Each row is a point on a tangle of strands that fork and nearly touch. The rows are in no order.
Two points are linked if the straight distance between their rows is under 65.1. Some points are linked to none.
k113: [-13  18  -7 -17  20  -8  -6  -1   7  -6   0   7  -2   7   2  11  21   1
  -1   2  -6   2 -14 -10  25  -5   5  -7 -10  -2 -10   7   2   0  -3   9
 -11  10   3   0  -3  10  32  14  -3  -7   5]
k91: [ 25   7  10   7   0  -4  13  19 -12  -2  -7   2  -6   6   5 -13 -27  16
   4  -4  -5  -6   6   9  -8  -2  -4   0  -3   8   2  13  -8   4   6  -8
  12 -10 -18   4   3  17  -1   4  -8  -3 -12]
k874: [ -8  -7 -10  11   7  -5  14  -8  -4   7  -5 -16   5  -5 -14  20   9  -8
   3 -10  -5   3 -16  -4   3  -4  11   0  -1   8 -10  -8   0   8 -24  31
  10  15   9  -5  -4 -20  10  -4  13   3   7]
k659: [-16   2  18  -7  -2  -9 -24  -1  13  11  10  14   8  -2 -15  -8 -12  -8
   4  -2  -4  10 -12 -23  -9  -6  -2  10   4  12   0 -15  -5 -12  -2 -17
 -17   1 -14  -4  17   7   4  15  -2   0   6]
k503: [  1  -2   1   8  -4  22  -1  11  20  -1 -19   7  31  -6  -6   1   0 -24
   8  14  10  26  -8   8 -11   1  23   4   9  -3   5  10   6   4 -14  10
  15   4  -2  14 -14  -8   2  -1   4   6  -8]
k255: [ -3  -8 -19  10 -13  -5  -1   5  19   6   7 -11  -5  -5 -13   1 -11   5
 -16 -18 -12 -14   7   7  -8   3 -12  -9  -3   1   2  -2  -4  -5  11   7
   2   6  -1  -2  11  17  -4  11   5   0  -6]
k819: [-18  17  13   9   2  -6  14  -7  -5   3   5 -11   5   3   8 -10  -7 -21
  -3  11   9  17   2   7   5  -9  15  -1  12   4   2 -10  -1  -6   5 -15
  16   5  -6   1  16 -12  -6 -11 -10  -3  -9]
k98: [ 13  -1 -17   0  -3  19  -2  -6  -1  -2   6  -8  -7  -8   1  17  17 -14
 -13   0   0  -7  15  14   2   5  -4  -4   1 -27   3 -11   4 -10  17  11
 -11   4  28   5 -12   1  -6  -3  -3   4  -5]
k943: [ -5  10   4 -11  -1   3  -7 -13   1  -3   1  14   9  -9   6   3  -2 -18
  -4  11   1   2 -20  -5 -10 -10   6   8   0  11   2  15   7  -3  -8   7
  -3  -9  -2   2   2 -18   1  -6  -6  -4  -6]
k318: [-13  10   6  -8 -10 -10   3   9  24   4   3  -2  26   2  -2 -17  -1   6
   2   1  11  11  -5 -15  -1   2   8  -4   4   5  15   1  -5   8  16 -20
   0  18 -14  15  18   6  -3   5   1  -1  10]
k628: [ -5 -12   0 -21   7   5  -2 -16  -1 -15   6  -6   9   3  14  -7   7  17
   4   4  13  -2   4 -12  -8  -6  -1  -6   4  -8  11  20  -8  13   8  -9
  15   3 -14  17  15   2  13  12  -6  -6  -4]
k676: [-17  18 -13   6  -9 -16  23  -8  10  -2  11 -10   2  -3   7   0  -2  -5
  -8 -13  -8  12 -26   0  -2  -2  -1  -5   7  13  -1   1  -2   4  13  -2
   5  17   1   4  15   4   5   2   6   0  -6]
k921: [ 18  26  15   0   5   1   1  13  -5   4   4   9   8  -2  -6  11   2 -12
  -1   9  -7 -12   5  14  -3  -8   4   0  13   3   2  12  -4   0   1   9
  -2   7  -5   9 -14   6  -7   0  -9  -5   0]
k537: [  7  18   4   0  17  -9  -3   2 -12  -1  -7   7  -2  -5   8  12   6  -1
  10 -11 -18  -1 -16  -4  16 -13   8   2 -14  10  -7  29   0   3  -2  24
  -2   4   4   0   1   4  33  11  -1  -2  -7]
k151: [ 19   0 -10  -3  -9  -2  20  -2 -16  -5  -3  -1 -11   1   6   6   8   4
  -4   6   2 -10 -21  -3   1  -7   4 -10  -7  10  18  -7   2  18 -13   6
  -7 -16   5  -3 -13 -14 -17 -22   1   1  16]
k73: [ 24  18   0   0   4  -2   5   7 -14  -8 -14  18  -1  -3  13   3  -5   5
   5  -3 -15  -3 -22  -3  -2 -13   4   2 -16  14   4  34  -1   7   3  15
  -7 -17  -1  11  -1   7  14   4  -7  -4 -10]
k927: [ -5  -3  -6   5  -8 -10  17 -13 -10   2   4   2   5  -4  10  -2  12  -2
  -3   3  -4  -3   7  -8 -25  -9  -1  -3   8  12   4   4   0  -6  21  -5
 -10 -15  -6  14  21   7  -8   0 -13   8  -1]
k530: [ 30  11   5  -2   1 -10   5 -10 -14  -5  25  -1 -13  -9 -14  18 -11  -8
   8 -16 -15   8 -23   4   6 -10  -8   3  21  -2  -5   2  -2  12  -8  18
  -4   8  -1  -8 -21  -1  12   2   7   9   7]
k207: [ 24  14  -4  -4   3  -6  13   3  -6 -22  16   6 -12   2  -9  17  -2  12
   8 -11 -11   6  -7   4  10   2 -17  -9  22  -4 -12   7   0  18  -6  13
  -6  -3  -5  -2 -29  20  15   3  14  11  15]
k724: [  1  16   8   2  17  -5   6  -9 -18 -11   4  -8 -12   3  24   2   0  -2
  -2   3  -1   8  11   7  -1 -17  11  -6   8  -6  -3  12  -7 -14  15  -5
   6  -7 -11  11  19  14  14  10 -23 -10 -16]
k792: [-25   2 -13  16   1   9  -6   1  14 -14  -8  -2  -3   3  18 -12  -3 -14
 -21   3   5  25  13  12  -6   3   2  -1   0  -7 -12   4  15 -15   5   0
   5 -11   1  -1  10   6   1  -7  -2  -4 -17]
k44: [ 26  19   0  -7  -3  10 -15  21   2  -5  -3   6 -12   1  -1   6 -18  -2
 -16   1  -6 -18 -13  13  10  -7   0  -1 -19   1  11   4  -2  -1 -13  14
  -7 -11   7  -8 -15   0 -13  -7  -4 -11   0]
k645: [ -1  -1   4   0   2  11 -12  15  10   0   5 -12  -6  10  -6   0  -6   5
 -10   3   3  -1  19  13  11   5   5  -9   4 -14  -2 -14  -2  -4 -12  -5
  13   0  -5 -11 -10  10  -5  -2   0 -12   6]
k134: [ 19   5 -16  -2  -7   3  13  -2  -1   3   9 -12  -3  -3  -5  18  14 -10
  -5 -17 -10  11 -15   8  13  -2   8  -4   4 -15   5 -18   2  -6  16  11
  -9  11  22   4 -12  12   7   4   6   8   0]
k284: [ 13 -22  -2  -2 -11  13 -11  -2   3   3   5   9  -3  -6 -11  13   5   0
   5   1   8  -7   3  -4 -15  -3  -3   4   3  -9  21 -29  -4 -14   3 -14
 -26  -7  10   1  -3   1 -21   1   6  13  19]
k117: [ 10   1 -16   6   1  11  -5  10   2  -5  -8   8   0  -4   1  10  14  -9
  -7  -5  -9  -2   7  13  -1   5  -5   6 -12 -10 -11  12  15  -8   5  22
 -12  -1  16   1 -15   7   2  -5   4   7  -9]
k367: [  8 -15   7  -9  -4   6  -9   5   9   6  -1  11   6  -2 -15  13  21  -7
  14  13   9 -12  -2  -6  -2   7  -1   1   5   5   7 -16   0  -6 -12  -5
 -19   4   3  -5 -17 -11 -22  -7  12  16  22]
k187: [ 10  18  -3  13  -3  10   5   4  -9  -1  -6 -10   0  -3  13  -3  -9 -14
 -15   8   5   0   1  13  -7 -12   4  -3  -8  -4  19   2 -15  -4  15   4
   0  -3  16  15  12   0 -16   0 -16  -8 -19]
k732: [ 11  -9   5  -9   7  -4  -2   2 -13  -7 -14  15  -2   6   7   6  18  19
  18  -3  -4 -11  -9 -21  -3  -1  -5  -2 -11  17  -7  19   1  13 -18  19
 -10 -19   0   3 -11  -2  14   7   4  14  13]
k520: [-13 -19   3  16   3 -10  11  -9  -4  20  -7 -13  11  -2 -13   6   4  -4
  13  -9  -8   8  -4  -8 -10  -6  17   5   2  12  -8  -6  -1  -1 -14  11
  17  11  -8  -2  10  -6  13   8   2   6  -2]
k622: [ 10   3  -1   2   2 -14  25  15  -4  -6 -14  11  -1   8  -1   8   1  24
   9  -7   3 -23 -17   0 -11   1 -10   4  -8  21  -3   4 -11   2   1  -8
  -9  -2 -11   8   1   9 -14  -2  10   1   8]
k512: [-18   8  -4   1   6   2   0  -3   1  21  -6 -19  11  -4  -1   4  16  -6
  -8   2  -4 -15  21   1  15   6   8  -1 -14  -9   4  -4   0 -11  14  12
   6  23  21   5  10  -9   5   2  -6  -8  -9]
k804: [  0  -2 -13 -13   5   9   5  -3   2 -27   1  -3  -7   6  31  -6  -3  20
  -5   4  18  -8   6   5  -7   3 -15  -9  -5 -10   5  16  -6   2  17 -12
   9  -5   0  16  13   4  -3   7  -1  -6 -13]
k137: [  4  -6  -4  -2  10   6   3   4   1  -5 -12  -1   9   2  11   6  -3   6
  10  -8  10   3 -12   5  -2  -5   4  14 -16  -5   0   7  -7 -11   9  -3
  -1  13  12  13  14  -1   5  15   6   1 -15]
k243: [ 39  -1   0   2  -9   8  12  11 -15  -7  -9  -4 -15   8  -1   0 -10   7
  -2  13  13   2 -11   8  -3  -9  14  -8  -2   1  17  -2  -5  16 -22   2
   7 -24 -10   2 -18  -4 -14 -18  -7  -7   8]
k23: [  9  29   0  15  -7  -2  25  15 -16   4 -12   0   5   0  15  -7   9  -5
  -8  16  -5 -12   7   7  -5  -4   1  -8  -8  10  13  14  -8  13  15   8
   3  -8   8  17   3   3 -17 -11 -15  -5 -10]
k689: [ 11  -8   7 -13  16   3  -3 -17 -16 -10   9  -2  -6   0  -5   4  12  12
  15   3  14  -6  11  -1  11  11 -19   2  15 -14 -15  12  -6  19  -3   0
   5  17   2  -1 -20 -11  10   3   6   6   6]
k262: [ -2  25  14   3   1  -7   0  27  10   7  -2  13  11   4  -6   3  10  -8
  -1   9  -8  -4  11  11   8   8   4   0   6   3 -10  -3  10  -7   2   2
  -8   5  -1  -5 -18  11 -10  -5   3   2   9]
k237: [ -7 -11  -5  16   9 -10   2 -13 -16  18  -8 -11  -4  -4  -6  15   5  -7
  -3   1  -5 -19   7   3 -16 -20   8  10  -9  10   1  -9  -9 -20  -1  11
  -7   2  -1   4  17  -7 -15   3 -11  -4  -3]
k157: [ -5  11   2   9  15   9  -5  -9 -15 -16 -10   1  -9   3  21   6  -7  -3
 -12   5  21  -3   7  13  -3 -18  13  -4 -11 -10  16  -5 -19 -15   3  -3
   3  -3   7  21  21  -9 -15   4 -17 -22 -11]
k192: [ -9  -5  -4   3   5  12 -11  11   8   4  -1  -3  -4   0 -10   7   6  -3
 -10   7   7 -18  26  19  11  19  -9   1  -3 -11 -19  -8   5 -10  -9   2
   7  11  11 -15 -14 -11 -15 -10   8  -7  -2]
k748: [ 20   0  -3 -12  -8  -4   8  -1   2 -12  13   5  -7   5 -20  -6   0  12
   9 -15  -2  15 -12  -3  17  10 -12  -2  11 -13  -3  -9   2  23   4  -2
  -5   3   3 -11 -28  16   8  -4  15  13  15]
k592: [  1 -25  -5   7 -16   0   3 -15  -2  10   8  -4   7  -6  -5   1   6  -6
   5  -1  -7  14  14  -9 -30  -8  11   0  21  -1   6 -10   6 -12  12 -11
  -7 -18 -13  12  13  17   2   8  -9  13   5]
k425: [ 11 -24   3 -20  -5   0  -2 -15 -12  -4   4   1  -1   3  -5 -14  10  16
  19   2   4  -4  -5 -24   7   2  -7   0  -6  -8  19   2   1  26   5  -7
  -3  -3   3  -7  -4  -3   4  -7  -2   9  14]
k833: [ -6  -7  23  -5   7   9 -32   4   3  16   3  14   6   5 -13 -10 -12   1
  11   4   6   1  13 -16  -3  -3  -3   8  -4  -2  17 -21 -18  -8  -4 -16
 -10   7  -4  -2  14   5  -3  20  -4  -2   7]
k461: [ -9   5  10  10  10  -5   4 -19 -13 -11  10  -6  -6  -1  13   0 -17 -15
  -1  -3  11  25  -5   6  -8 -20  14   6  16  -6  -2 -10 -10 -20   9 -16
   7   0  -9   9  26  -2   5  11 -15  -5 -16]
k533: [-23  11   7   5   1 -17 -10  -6  14   0  10   6  -5  -2   0   1 -15 -10
  -6 -16  -5  20 -19  -6  -2  -9   3  11   7  10 -10 -10   0 -25  10 -15
 -15   8  -7  -6  27  10  13  11   0  -3  -2]
k755: [ 11 -11   0 -19  15   8 -10 -11  -5  -2  21  -3  -9  12 -20  -7  -1   9
  12  -1   7  -9  10 -12   9   0 -19  -5  -1 -16   1 -15 -16   7   4 -11
 -10  16  -9   3   5  19   9  19  -4  -1   1]
k708: [  9 -19 -18  12 -16   8   3 -18 -18  20   0 -21 -17 -10  -4 -13  -2  -7
  -7  -5 -14   1  14  -3   7   7  -4  -1  -9 -14   2 -17   9   2   2   7
   6 -14  18 -11  -6 -12   8  -7 -10   7 -14]
k175: [-22 -10 -14   9  -8  13 -13  -2  14  -8  -4   5 -13   2  10  -1   7  -3
 -21   9   3   9  21   7  -7  13  -2  -5  -3 -10  -9 -14  16 -17  -2  -7
 -12 -23   4 -10  -3   3 -16 -19   6  -4   5]
k177: [-19  -4   5   7   9  -5  -7   7  18   4 -16   7   9   2  -2  11  -4   2
   2  -9  13  -1 -17  -1  -5  -1  10  17 -20   8  -4 -11  -4 -22  -5  -7
 -10  19  10   0  16 -10  -8   7  14  -4  -1]
k30: [ 26   5  -4   2  -8   0   4  -8  -9  12  15 -12  -8  -9 -14  14  -9 -21
  -5 -11 -14  11 -21   9   0 -17  13   3  10  -4  10 -19  -1  -4  -2  16
  -4   2   5  -5 -11   1   1   2  -5   3   0]
k95: [ -5 -20  -3  -1  -2   7  -2   9  11   8  -9   6  11  -2 -10   4  14   1
  11   4  12  -6   9   5   4  23  -7   8  -6  -2 -12  -7   9  -5  -7  -3
   1  13  12  -9 -13 -17 -12  -6  22  12   3]
k360: [ 19   0 -11  -5   4   8   3  -9 -10  -7   7  -3  -8  -6  -4   4   0   9
   1 -11   1  -9   4  11  19  12 -20   4  -3 -18 -10  11  -3  12   8   4
   4  19  19  -1 -16 -10  11   4   9   5 -10]
k165: [-16  34  16  -2   6  -7   7   3   5 -13   8  -2  -1   8  18  -4   1 -11
 -12  16  11   6   4  16  10  -3  13 -14  17   1  -4  -2   3  -1  -6 -16
  10   2 -13   5  -1  -2  -8 -14 -10 -18   4]
k485: [ 20   1  10  -7 -16   3  -9   7  10  -1  15  -2   1  -1 -15 -13 -35   1
  -4  -6  -1   8 -16   3  -8  -3   2   4   8   0  15   0  -7  12  -5  -9
  10  -1 -17  -5  -6   4  -9  -2  -2  -5  -3]
k910: [ -5  17  -8   8 -10   3   7  15  14   4   1   2   4  -4  -4   2  11  -5
 -12  -3 -17   1  15   8  11  16   1  -8   0  -7  -8   0  16   6   3  20
   5   1  12  -6 -20   7   3  -9   4   1  -1]
k897: [  0  17  -8  -4  -6   2  10  -8 -10  -7  -7  15  11  -9  14   2   6 -17
  -2  14  10  -8 -23  -3  -7  -7  -9  11 -13  10  12   8   1   2  10   3
 -12  -6  18  11   5 -27 -22 -13   0   7 -11]
k272: [-18  10 -15   5  -8  -5  11  -2  18  11  -1  -9   7  -6 -16   8   5  -8
 -12 -15 -19   1 -11  -1  14  11   8  -8  -5   6  -1  -9   9   5  -3  27
   6  14  15  -6  -7  -4  12  -6  13  -3   5]
k414: [-24  21   3   1   2  -2  -9   4  19   8   6 -14   3   0   3  -8  -8  -8
 -16  -2   3   9  12   9  22  11   3  -2  -3 -10  -6  -4   0 -13  15  -2
   8  28  14  -4  13  -4  11   5  -3 -11 -12]
k170: [  3   8  -1  -7  -5   4  11   7   8   3 -11  -2  22   3  10  -9   3   3
   3   5   6   9  -7  -3   5   2  14  -1 -13  -1  18   7   1  10  13  -4
   6  10  11  14   6  -4  -1  -2   3   0  -4]
k392: [ 14 -12 -10  -9   7   8   0  -2  -3  -9   2  -7  -9   0   5   9  -4  13
   3 -12  16 -13  -5  10   9   7 -19  11 -14 -19  -2  -3 -11  -9  18 -10
  -5  22  22   3   5  -7  -1  11  12   3 -15]
k506: [-16  -4   1   9   4   4  -3   5   8  24 -13 -12  21  -2 -11   3   7  -6
  -1   1 -10  -8  20   2  -1   1  17  -1  -7   3   0   3   2  -5  -6  21
  19  11   1   4   6  -2   6   5  -3  -6  -3]
k511: [ 13 -28   2   2   0   2  11 -10 -24  10  -5 -10   4  -3   1  -7  17  11
  20  -2  -2  -6  13 -18   4   3  -2  -2 -10  -6   9   7   4  23   0  12
   6  -1  14   3  -4 -17   5  -7   4  12   8]
k365: [-25  29   9 -11   7 -20   6  -8   5 -14  21  -4  -9   8  10  -2  -4  -3
  -8   6  10  -6 -10  12  15   5 -13  -3  16   3  -8  -3  -2   3   0 -20
   5  22 -10  -8   1  -7  -5  -9   2 -12   5]
k801: [  4 -15  -3  18 -10  -4  17  -8 -21  24   0 -10  -1 -10  -7  -7  10 -21
   9  -2 -13  10  13  -4   1   3  -2   5   9  -5  -1 -17  15  -1   6   3
   2  -6  12  -8  -5 -14   2 -10   0  18  -4]
k812: [-18   1   3 -17  -6   0  -5   2  24 -13  10   7   9   3  -1 -13  -2   2
   3  15  14  18  -5  -1   8  17  -1  -6  17  -3   1   2  10  18  -7 -20
  11  10 -14 -11 -12  -5  -6 -17  14  -3  15]
k254: [-22  10   7  20   3  11  -8  11   5   1 -11  -1   6   1  10 -14 -18 -24
 -11  11  13  16  15  15   1  -1   4  12   0  -5  -1  -9   2 -17   3  -8
  12   0  10  -7  11 -16 -15 -10  -5  -3 -17]
k886: [ -5   7   2   1   2  -2  11  -9  -2  -9   3   6   5  -1   8   4  -4  -6
   1   4  -2  18 -21  -2  -5  -6  11  -4  11   9  -6  11   9  16 -18  10
  11 -10  -8  -2 -10 -10  14  -7   2  -2   3]
k843: [  2 -32 -27   6 -14  17 -16 -16  -3   7  -5  -6 -16 -15 -10 -15  -5  -1
  -7  -9 -11   9   7   1   0  16  -3   4  -6  -9 -18  -7  15  -5 -17   5
   0 -27  13 -14 -12  -8  10  -5  -1   5  -9]
k705: [ -4   4   9 -12   8   6 -22  -1  10   8  -1  -4   6   3 -11   8  15 -12
   3   2  -2  14  -6  -6  16  -1  20  -4   2  -7  -3  -7   2  -8 -13  14
  -1   6   2  -3 -12   6  23  12  -4  -1   5]
k947: [  1  13  -8   2  -2 -12   6  -2  13 -11   5   2  -7  -1   7   8  -9  -4
 -12 -14  -8  17 -26   2  -8 -15  11  -7   9   8   0   0  -1 -11   8  -3
 -12  -6 -12   7  13  22  10   9  -3  -7   1]
k956: [ 11   0   8  10  14   2 -13   1 -15  -6   1 -15 -29   7  15  -1 -26   7
  -3  -4  -3   7  13  12   2 -15  11  -2  -2 -10  -2  -2  -8 -18  -6  -6
  10 -17 -14  -6  10  14  15  11 -19 -15 -12]
k334: [  6   3   2  -5  11  -4  18   1 -20 -13   2 -10 -13   9  12   6  11  13
   1  11  12 -24   5  10   7  -3  -1 -11   3   1   5  -1  -5  18 -17  -2
  10   1  -6  -4 -12 -13 -15 -21  -1  -8  16]
k629: [ -8   1  17 -16   9  -9   3   0   2 -14   0  14   4  12   9 -11   2  19
  22  16  18   6  -6  -6   3  13  -9   5   9   5  -5   8   1  11  -4 -28
   5   5 -19  -7  -8  -3  -6  -8  13   4  10]
k391: [  6 -22   2   4 -18   9  -4   2   2  12  -7   0  12   1   0 -15   8   2
  13  -2 -14  22  16 -12 -10   3  18  -6   9  -4   7  -1  13  -3   3  -8
   2 -27  -8   8   0  23  14   7  -7  14   5]
k682: [-17   6   2  -1  -3 -17  12   0   4  -6  17  -8 -20  11   6  -9  -5   7
 -11  -1   3  -6   3   5   6   9 -17 -10  16   2 -11 -17   0  -4   7 -26
  -1   2 -12 -12   7  11  -6  -7   2  -4   5]
k387: [ -1  -7  28  -7   9  -8 -12  10  -4   8 -15   4  10  12  -8 -18  -1  18
  26  -1   2  -3  -1 -16  14   8   3   3 -15  12   0  14  -6  23 -19   6
  14   7  -6 -12 -11  -6   4  -1   7   5   7]
k607: [-22 -16 -10   0  -3  -7  -1 -26   3  -1  15  -1 -11 -14 -11   0 -11   1
  -8  -8  -6  -1  -8  -4  -2  13 -16   4  10   6 -25   3   5   6 -11  -4
   6   4  -2 -17   3 -21  14  -1   6  -3  -8]
k146: [ 16   7   9   4  -6   5 -12  13  -1  11  -4  -9  -9   7  -7   0 -16   0
 -12   8  -3  -4   2   9   5 -10  19  -8  -7   3  11  -8  -4   0 -26   5
  10 -19 -12  -9 -13   0 -10  -9 -13 -15   8]
k56: [ 10   1  -3  -8  -4  -3  -8   2  -6   1   0   4 -18   2   5  -2 -11   3
  -6  -9  -9 -10 -21  -4  10  -3  -8   6 -22   6   2  -1   7  -5  -2   3
 -11 -14  12 -17   0  -5   1  -3   1  -1  -5]
k875: [ 17  -4   5 -21 -19   5  -4 -12   4  -5  16  -3   4  -4  -8 -17 -14  -2
   7   0   1   9 -14 -10   1  -1   0   1   8 -11  30  -1  -1  25  13 -10
   5   5   0  -6  -6   1  -7 -12  -5   4   8]
k576: [-16  -1  -7   7 -13  -3  -7  10  22   9   5   1  16 -10 -10  -7 -13  -1
 -15  -4  -5 -22  18   1 -21   3 -15  -1   2  14  -1  18  -2   1   5   9
   7   9 -16   4  17   4 -16   5  -2  -4  -5]
k286: [-12   7  -7 -14   4  -8   5 -11   5 -13   7  -4  -4   7   7   0   2  14
  -8  -7  -6  11 -23 -15  16  -1   2 -12  -2   1   1  10   2  24  -5   8
   6   0  -3  -2  -3   3  27   0   3  -9  10]
k508: [-22   6  -5  12   8 -15   9  -1  -3  -2  -6  12  -3   1   8   2   2  -3
  -3  -2  -9  -5   0   4  -5   3 -13   9  -4  17 -25  18  13  -6   3   6
  -2   0  -2  -7   9  -3   7  -5   5   4 -10]
k24: [  8 -12  -1  -3   9  -9   4   6  -9  -9 -11  18  -8   5  -2  13  19  17
  10   3   0 -28   0  -7 -19   0 -14   3  -3  21 -12   8  -2  -2 -11   8
 -18 -15 -13   0  -7   7  -9   1   4  12  16]
k944: [-16  -9  -2 -10  -6  -3 -22  -7  -3  17  -1   4  -6  -4  -5 -10  -2   1
 -11   5 -15 -21   3 -17   7   6 -12   2 -21  11  -2   2  10  -2 -12  11
  -4 -18   3 -20   3 -16   2  -6  -4  -6  -1]
k460: [  6  -8   9  -3  -3  14 -23   8   9   6  -7   0   6   6  -3  -5  14   0
  10  -1  -7  27  14  -9   9   4  21  -6   5 -17   1  -9   5  -9  -3   0
  -5 -16   1   4 -13  27  22  16  -7   8   6]
k194: [-13 -28   5   6  -3   4 -22  -8   0   9  -1  10 -10   0  -6   3   0   7
   5  -3   6   2  14  -9 -12   1  -4   9   2  -4   4 -32  -7 -23   1 -22
 -17  -7   1  -9  12   3  -8   9   6   3  13]
k265: [ 13  -9  16  -2  -2   0  -2   9 -12  -2 -14   7   2   8   7 -15  -4  23
  15   4  -6   1  -2 -18   2   2   8  -6 -13  15   2  20   4  26 -26  13
   9 -28  -7  -4 -14  -5   9  -6   1   3   9]
k946: [ -1  -5 -13   1   1   0 -18  -2   7  -1  12  -8 -23   1 -13   7 -10   1
 -17  -9  -9 -10   9   6   8  -3 -11  -9   0  -9  -5 -11  -5 -11  -1   0
  -7  -4  -5 -11   4  17   6  10  -6  -8   1]
k794: [  2 -21   7   9  -3   5  -5   0  -5  15  -2   5   0  -7  -8  -4  11 -15
  15  -2   3  10  13   6  -1  17  -7  11  12  -6 -23 -12  12 -15   1 -10
  -5   3   9  -9 -10  -8  -4  -3  12  15  -6]
k907: [ 26   4  11  -7  18   2  17   3 -24 -12  -2   0  -4   6  11   7  12  16
  21   7  15 -15  11   8  -1   2 -13   0  10  -7  -1  12  -9  13   3  -1
   9  11  -6   8 -18  -3 -11  -4   5   6   9]
k753: [-12   1   1  -2 -16   0 -11  17  28   2  11  13  12  -2 -10 -10  -8  -3
  -5   0   2  15  11   1  -1  19 -11   1  15  -4  -5 -18   8  -8  15 -20
 -11   4   0  -6   0  13 -11   2  13   6   7]
k94: [  2  25  15   6 -13   1  -1  17  13   7   9  10  10   0  -1  -4  -4 -20
  -5   5  -6  23  11  11   2   7   9   1  21  -5   0 -18  11 -14  15 -13
 -12   0   4  -4  -8  14  -9  -8  -1   6   7]
k662: [-18 -12 -14  -5  -4   7 -12  -5  18  -9   4   0  10  -9   6   0   1   5
 -17   6  11 -23  14  -4 -29  -4 -10  -6   4   6   5  18  -3   0  -2   3
   1  -3 -18  13  20  -3 -16   4  -6 -10   0]
k594: [ 11   1  -2   9   3   1  -3  13   4  -1  -9 -13 -11  10   9  -5 -21  19
  -8 -13  -6   1   2   4   3 -11  10 -10 -14  -1   9   3 -10  -6   4  -4
   9  -9 -11   4  16  24   8  16  -8 -14  -7]
k951: [-15 -19  -5 -13   6   7 -13  -6  15 -11  -5   5   9   2   6   4  11  12
   0   8  15  -6   4 -13 -16  -3   3  -4  -3   1   5   4  -1  -6  -3  -9
  -4  -8  -9  11  13   2   0  11  -1  -4   9]
k238: [ 18   8   9  17  -7  -1  17  14 -16  16 -13   9  15  -5 -11   4  -1  -9
   3  16   0 -14   5   5 -14  -4   5   1   2  11  12  15  -7  17  -4  13
   6  -5  -5  16  -6  -9 -17 -12  -7  -3  -4]
k860: [-21   7 -10   9   3 -20  24  -7 -11  -1 -11   5   2   3  17   1  17   3
  -2  -2  -6 -10  -8  -8 -11  -8  -5   4 -13  23  -7  11   1  -7  17   1
 -12  -3   5   9  25  -2  -6  -3  -2   4  -7]
k720: [  3 -15  -7  12   8  -1  22  -8 -21   1 -11  -4  16 -10   7   9  15  -5
  18   3   0  -4  -4 -14  -8  -8 -10   5  -2   3   1  12   0  22  -2  18
   3  -1  15  13  -4 -27  -1  -3  11  14   0]
k831: [ -5 -18  -7   8   2   1  13  -7 -15  16 -13  -4  18 -11  -3   8  19 -11
  12   5   2 -17   6  -8 -15  -7  -1  11  -9   6   9   0  -2  -3   6   9
  -1   9  11  10  14 -23 -14  -1   0  11  -6]
k863: [-20  -6   9  -1  10 -11 -15  -9  -7   4   2  11  -6  -3  -3   0   3   1
   1   1 -12  -8  -1 -10   5   5 -10   4   0  15 -26  16   8   1 -18  10
   0  -7  -7 -16  -2 -10  19   3  -2  -4  -3]
k564: [  2   5  15 -10  14  -8  -2  15   4  -7 -11  12  10  12   0 -10 -10  26
  24  -2  11  -5  -6   0   9  14 -13  14 -10   6  -7  19  -6  11  -5  -9
  11  18  -9  -4  -9   0   1   8  18   5  -2]
k641: [ 27   4  13  10  -3  -6   7  13  -4   3   4   1  -4  -2 -18   4 -36   3
   7 -10   0  -3 -14  12 -16  -9  -1  13   5   7   2   3 -19  -5   0  -8
   5   7 -19   7   5  10  -7  10  -2  -3 -14]
k856: [-22  -3   3 -10   0  -4  -4   8  26  -8  11   2  14   6  -4 -10  -1   7
   4   8  20   9  12  -1   1  14  -6  -4  17  -8   1 -15  -3   2   6 -31
  -3  21 -14   3   9   5  -9   5  10  -2  14]
k787: [ -8 -25 -21  -2 -12  21 -24 -15   9  -4  -5  -2 -17  -5   9 -14   6  10
 -18   0  -3   7  20  -7   3  16  -6  -7 -10 -18  -9  -8  12  -9   1 -12
 -10 -33  10  -6   0   4   7  -2  -7  -4  -3]

A fork is a point with three links. Follow the links from the first point to the second and name the forks in between, in order.
k886 / k387 | k113 k863 k146 k137 k856
k792 / k921 | k95 k645 k146 k137 k856 k262
k927 / k485 | k863 k146 k645 k95 k819
k956 / k705 | k819 k95 k645 k146 k863
k874 / k254 | k910 k262 k856 k137 k146 k645 k95
k237 / k951 | k819 k95 k645
k622 / k391 | k856 k137 k146 k863
k425 / k165 | k819

Follow the links from the first point to the second, and from the first to the third. Name the last point that the two ways share.
k387 / k801 / k512 | k856
k792 / k592 / k157 | k146
k659 / k804 / k392 | k645
k943 / k833 / k628 | k645

A fork is a point with three links, a tip a point with one. Leave the first point through the second and follow the links. Name the first fork or tip that comes.
k594 / k91 | k237
k237 / k831 | k819
k819 / k254 | k95
